Points on a hilly landscape, in no order, each with its height.
From any point a ball takes the steepest step (drop divided by distance) to one of its 2 nearest points. It stops when none of these is lower. Distance is the straight distance between rows; heights are no part of it.
z_767: -238, 180, -181, -282, -40, -22, 28, 144, 264, 12, 110, 283, -3, 49, 170, 167, -89, -8, 131, 368  h=56.9
z_270: -16, 306, -418, -242, -68, -196, -119, 17, 97, -51, -36, 510, 98, 395, 140, 71, -186, -31, 257, 82  h=62.1
z_428: 100, -145, 31, -57, 187, 11, 164, -91, 53, 160, -88, 78, 215, 249, -282, -148, -390, 214, -399, -319  h=50.8
z_517: -176, 259, -203, -168, 1, -317, 76, 75, -12, -240, 81, 569, 122, 300, 330, 186, -251, 50, 130, 58  h=66.0
z_687: -373, 237, -254, -303, 133, 144, -27, 242, 130, -141, -7, 87, -14, 46, 224, 360, 71, 73, 281, 539  h=58.6
z_937: -113, 120, -128, -77, -141, 235, -235, 40, 202, -64, 251, -102, -17, -73, -149, -142, 213, 19, 154, 161  h=22.5
z_837: 39, -127, 249, 321, -91, 63, 54, 52, -145, -28, 367, -204, -157, 73, 389, 142, 143, 233, -294, -72  h=55.0
z_974: 55, 143, -16, -337, 319, -14, -307, -257, -102, -272, -639, -407, -45, 131, -547, -148, 32, -139, 313, -306  h=23.9
z_457: 260, 145, 29, -242, 153, -157, -146, -173, -363, -230, -588, -199, 40, 171, -350, -256, 101, -134, 295, -444  h=6.7
z_481: 387, -101, 149, 146, 71, 258, -181, -68, -92, -68, 209, -96, -175, 479, 24, -6, 114, 188, -344, -213  h=48.6
z_721: -424, -210, -80, 21, 74, -100, 35, -163, 452, 127, 12, -34, 318, -116, -186, -134, -59, 176, -4, 114  h=22.2
z_735: -191, -169, 111, 150, -86, -16, 164, 128, -14, -28, 287, 116, -140, -34, 495, 183, -54, 289, -198, 51  h=57.6
z_235: -65, 235, 166, -289, 124, -54, 154, 47, -85, 87, -266, -104, 72, -447, -88, 165, -16, -174, 122, 175  h=60.1
z_347: -184, -5, 100, 133, -157, -101, -17, -157, 161, 152, 126, -125, 127, -413, -68, -115, 167, -74, 64, 171  h=63.0
z_785: 248, 110, -210, -274, 9, 7, -186, -59, 117, -37, -12, 265, -61, 353, -61, -129, -314, -45, 59, -97  h=27.5
z_470: 191, -125, 271, -220, 302, 111, 134, -56, -179, 219, -213, -106, 118, 121, -248, -132, -295, 69, -394, -336  h=52.8
z_112: 427, 199, 36, -166, -230, 54, 85, 55, -297, 32, -269, 2, -408, -59, -36, -49, -246, -255, 159, -244  h=45.7
z_688: -234, -20, 187, -106, 155, 40, 389, 211, 1, 217, 14, 135, -56, -384, 148, 325, -213, 19, -126, 118  h=62.4
z_380: 337, 71, -125, 315, -317, -317, 81, -61, -248, -33, 64, 479, 83, 49, 262, -204, -35, -157, -117, -235  h=79.0
z_324: -66, -197, -167, 35, -7, -312, 311, -98, 238, 244, -86, 376, 248, 294, -78, -175, -492, 229, -140, -123  h=39.9
z_831: -316, 173, -397, -265, 53, 509, -348, 119, 191, -316, -138, -448, -60, 24, -332, 42, 383, -95, 417, 338  h=41.8
z_87: 42, -378, -56, 440, 61, 864, 8, 61, 7, -224, 404, -222, -357, 241, 30, 254, 49, 51, -245, 125  h=54.0
z_755: -302, -208, -196, 51, 285, 475, -261, 13, 146, -294, 204, -258, 77, 279, 26, 46, 347, 222, 8, 208  h=51.3
z_213: 128, 208, -102, -319, 78, -396, -91, -225, -275, -285, -407, 201, 349, 131, -178, -223, 64, -236, 328, -130  h=43.4
z_981: 40, 125, -42, 76, -103, -466, 16, -40, -82, -179, 80, 606, 233, 332, 465, 54, -5, -29, -2, -43  h=70.2
z_391: -490, 38, -40, -230, 220, 277, 102, 360, 49, -165, 47, 28, -57, -8, 179, 541, -48, 166, 25, 435  h=59.6
z_848: 30, -391, 74, 105, 214, 736, 182, 135, -73, -118, 245, -178, -318, 138, 127, 303, -194, 99, -365, 117  h=51.4
z_657: 43, 116, 134, 299, -237, -468, 82, 56, 31, -71, 142, 310, 135, 57, 405, 149, 135, 69, -28, 20  h=73.6
z_33: -67, 116, 114, -416, 438, 39, -402, -237, 106, -207, -354, -467, 59, 160, -460, -29, 180, -28, 62, -92  h=32.7
z_924: 265, 244, -94, 148, -412, -117, -213, 0, -12, 228, -175, -78, -119, -458, -300, -327, 6, -353, 454, -87  h=69.1
z_897: 215, 158, -162, 85, -372, -262, 12, 113, -195, 53, -156, 69, 66, -407, -170, -266, -5, -464, 301, 57  h=72.1
z_32: -143, -54, 230, -148, 336, -248, 384, 132, -30, 29, -96, 301, 306, 193, 115, 257, -268, 303, -299, -60  h=26.9
z_524: -24, 322, -242, -334, 16, -158, -110, -78, -20, -101, -402, 19, 155, 3, -180, -140, 15, -327, 505, -12  h=52.0
z_308: -87, 55, 232, -405, 312, 253, 240, 235, -169, -23, -114, -101, -189, -35, 83, 489, -72, 21, -136, 140  h=42.0
z_645: 364, -105, 35, 54, 66, 591, -180, -115, -68, -78, 221, -77, -469, 337, -101, 6, 34, 15, -332, -124  h=45.1
z_424: 243, 49, 46, -236, 135, 272, -53, 22, -63, 41, -316, -326, -374, -30, -281, 156, -95, -208, -45, -124  h=28.0
z_378: 341, 262, 123, -2, -309, -195, 177, 120, -424, 183, -308, -113, -48, -517, 65, 34, -63, -515, 267, -54  h=55.1
z_880: -712, -351, -66, 31, 123, 39, 238, 152, 419, -41, 72, -89, 156, -177, 197, 260, 13, 315, -52, 450  h=17.8
z_455: 554, 108, -92, -154, -33, 238, 77, -44, -176, 42, -288, 5, -382, 66, -312, -178, -349, -239, 37, -388  h=39.4
z_35: 56, -87, 200, 383, -277, 108, -20, -96, -100, 273, 178, -250, -107, -545, -206, -192, 225, -178, -76, -88  h=65.5
z_403: 341, 147, -106, 258, -363, -347, 4, 13, -337, 22, -16, 330, 65, -260, 80, -202, 20, -368, 161, -100  h=75.4
z_921: 182, -181, 146, 244, -111, 242, 53, -131, 157, 232, 131, -40, -315, 66, -107, -157, -176, 108, -401, -190  h=37.1
z_281: -132, -161, -71, 171, 1, -245, 67, -51, 399, 246, 41, 281, 286, 21, -37, -276, -248, 122, -11, 31  h=30.2
z_19: 172, -105, 106, 329, -190, -349, 129, -95, -155, -82, 112, 225, 71, 68, 311, -119, 29, 93, -184, -183  h=75.9
z_560: 241, 148, -261, 135, -220, -283, -269, -319, -107, -124, 10, 260, 176, 297, 11, -443, 185, -99, 70, -361  h=36.8
z_633: -135, -102, 54, 380, -129, 120, -58, 6, 154, 204, 287, -230, -138, -320, 14, -103, 235, 78, -66, 109  h=64.3
z_835: 201, 122, 98, 220, -315, 133, -165, -33, 33, 282, -114, -335, -206, -488, -391, -207, 126, -233, 120, -125  h=66.7
z_348: -208, 134, -76, -124, -14, -10, 38, 103, 101, 221, -38, -235, 18, -464, -88, 48, 230, -140, 31, 135  h=61.7
z_434: -343, 87, -217, -98, 159, 150, -484, -89, 194, -243, 151, -267, 108, 141, -215, -134, 509, 116, 235, 139  h=47.2
z_691: -209, -290, 188, 476, -253, -491, 158, -39, 129, 142, 177, -44, 21, -281, 183, -135, 39, 94, -120, 160  h=30.1
z_252: 427, 267, 53, -73, -198, -139, 149, 125, -532, 35, -171, 41, -84, -271, 93, -71, -119, -260, 214, -237  h=51.2
z_564: 296, 186, -330, -172, -129, -285, -235, -244, 9, -161, -162, 358, 226, 304, -102, -521, 83, -93, 346, -354  h=45.2
z_899: 30, 107, 347, -123, 111, -152, 114, 167, -296, -114, 120, 85, 107, 267, 339, 359, 92, 159, -289, -95  h=34.8
z_43: 86, 155, -195, -93, -152, 2, -231, -117, 156, 37, 129, 153, -41, 120, 1, -158, 50, -61, 199, -69  h=29.8
z_955: -235, 83, -194, -403, 263, 316, -224, 76, 186, -197, -240, -334, -104, 66, -141, 278, 172, -141, 241, 279  h=37.9
z_799: -515, -162, 203, -206, 256, 155, 314, 273, 50, 39, 80, -23, -16, -120, 247, 496, -169, 200, -173, 217  h=60.9
z_339: -318, -141, 120, 1, 318, -519, 371, 57, 209, 52, -215, 290, 482, 107, 78, 179, -277, 262, -141, 164  h=20.3
z_228: -245, -123, -51, -51, 97, 78, -192, -1, 340, 86, 82, -65, 43, 2, -76, -59, 79, 99, 30, 93  h=17.9
z_869: -131, -64, 122, -386, 376, 545, 115, 156, 87, -152, -185, -254, -201, 26, -85, 479, -55, -2, -231, 187  h=45.0
z_729: 117, 21, -139, 166, -127, -581, -206, -285, -48, -57, 79, 126, 384, 20, 102, -472, 265, -88, 54, -203  h=21.5
z_109: -415, -253, 151, 344, -202, -199, 241, 156, 249, 157, 200, -61, -3, -401, 247, 109, -44, 203, -69, 333  h=25.7
z_839: 340, -20, 116, 288, -132, 35, -195, -95, -62, 1, 244, -35, -227, 125, 249, 16, 177, 111, -261, -229  h=52.1
z_911: -306, 34, -197, -160, 359, 311, -440, -131, 14, -426, 220, -161, 167, 498, -54, 50, 509, 246, 142, 65  h=49.3
z_651: 358, 24, 56, -124, 37, 300, -160, -63, 38, 144, -151, -133, -431, -14, -390, -166, -256, -185, -154, -388  h=33.6
z_610: -205, 200, -274, -140, -31, 291, -483, 12, 212, -213, 26, -333, 186, -148, -231, 22, 596, 70, 466, 334  h=45.3
z_81: 115, 166, 180, -297, -53, -216, 261, 187, -280, 191, -301, 6, 44, -464, -38, 67, -214, -385, 151, 22  h=58.0
z_636: 379, 170, -94, -106, -9, -297, -41, -231, -462, -197, -523, 37, 159, 9, -180, -296, -25, -317, 331, -313  h=29.1
z_844: -40, -341, -150, 313, 50, 584, -63, -13, 72, -172, 337, -204, -235, 169, 28, 83, 206, 247, -221, -44  h=54.1
z_384: 213, 72, 60, 435, -319, -364, -226, 8, -132, 9, 339, 66, 306, -262, 80, -207, 396, -189, 151, 82  h=17.1
z_572: 289, -234, 247, 187, 70, 540, -52, -132, -4, 169, 203, -134, -409, 185, -212, 45, -184, 63, -525, -198  h=41.0
z_304: -52, 129, 20, -278, 259, 427, -172, 133, -1, -116, -299, -455, -280, -35, -229, 210, 154, -179, 108, 75  h=34.1
z_204: 47, -62, -51, 413, -278, -529, -322, -205, 9, -175, 162, -4, 468, -26, 152, -248, 562, -77, 89, -18  h=5.4
z_77: 67, 39, 403, -237, 367, -176, 359, 118, -268, -37, -89, 70, 203, 140, 234, 296, -158, 154, -269, -129  h=31.1
z_183: -17, -342, 119, 408, -186, -342, 232, -126, 141, 208, 185, -116, -78, 16, 119, -291, -33, 312, -213, -40  h=22.6
z_940: -548, -295, 160, 34, 222, -326, 372, 97, 285, 34, -6, 22, 263, -60, 154, 276, -194, 349, -131, 351  h=12.7
z_941: 75, -127, 174, -138, 179, 693, 85, 161, -33, -4, 15, -226, -359, 16, -72, 421, -105, -131, -317, 63  h=48.2
z_889: 142, -436, 73, 506, -201, 2, 130, -169, 267, 301, 239, -29, -248, 131, 49, -266, -290, 303, -283, -109  h=30.8
z_516: 34, 98, -98, 98, -165, -216, 126, 0, 6, 299, -22, 227, 27, -247, -51, -119, -193, -212, 79, 61  h=47.1
z_164: 332, 149, -320, -283, 69, -46, -193, -175, -27, -148, -206, 222, -19, 386, -79, -335, -68, -179, 253, -272  h=36.5
z_487: -76, 80, 427, -186, 315, 128, 109, 268, -384, -91, 74, -145, -15, -60, 199, 386, 138, 167, -277, 73  h=38.6
z_64: 127, 179, -6, 328, -469, -123, 116, 125, -65, 261, 328, 193, -85, -258, 88, -34, -95, -104, 32, 99  h=36.3
z_871: 136, -294, -167, 1, 66, -144, 144, -163, 105, 133, -144, 327, 221, 504, -91, -85, -453, 347, -367, -239  h=46.7
z_710: -227, -279, 31, 204, 211, 393, -116, -57, 6, -150, 307, -472, -58, 182, -22, -24, 351, 307, 39, 40  h=52.4
z_26: 202, 143, 148, 435, -476, -258, 16, 112, -176, 151, 304, -46, 47, -395, 83, -81, 240, -137, 20, 21  h=25.6
z_473: -544, -306, 162, 208, 50, 119, 237, 142, 128, 61, 195, -215, 11, -284, 252, 128, 121, 240, -23, 232  h=21.2
z_221: -92, -47, -87, -165, -63, -4, 78, 26, 182, 237, 137, 242, -104, -143, 57, 23, -348, -73, 79, 216  h=53.4
z_861: 4, 159, -355, -321, -7, -175, -43, -111, 95, -98, -335, 289, 194, 215, -58, -156, -182, -143, 456, 74  h=57.0
z_676: -104, -36, 231, 58, -32, -154, 254, 45, -84, 197, 145, 289, -50, -49, 238, 196, -227, 210, -145, 106  h=60.5

For each start below, name the point where the ball stops.
z_799 | z_204
z_19 | z_457
z_676 | z_183
z_924 | z_424
z_428 | z_228
z_941 | z_940
z_235 | z_424
z_844 | z_424

Call two points neighbours if one is among the 2 nearest of the other. Go from one point of each pair to the other, from neighbour to neighbour, staying as low as possible. Name the highest point that can't be avoided.
z_228 and z_785 | z_43
z_204 and z_785 | z_564
z_940 and z_183 | z_691
z_457 and z_424 | z_304

For each start below, name every point that the ball comes to, in order.
z_87 | z_848, z_941, z_869, z_308, z_487, z_899, z_77, z_32, z_339, z_940
z_380 | z_403, z_897, z_924, z_835, z_35, z_633, z_347, z_348, z_235, z_81, z_378, z_252, z_112, z_455, z_651, z_424
z_688 | z_676, z_735, z_837, z_839, z_481, z_645, z_572, z_921, z_889, z_183
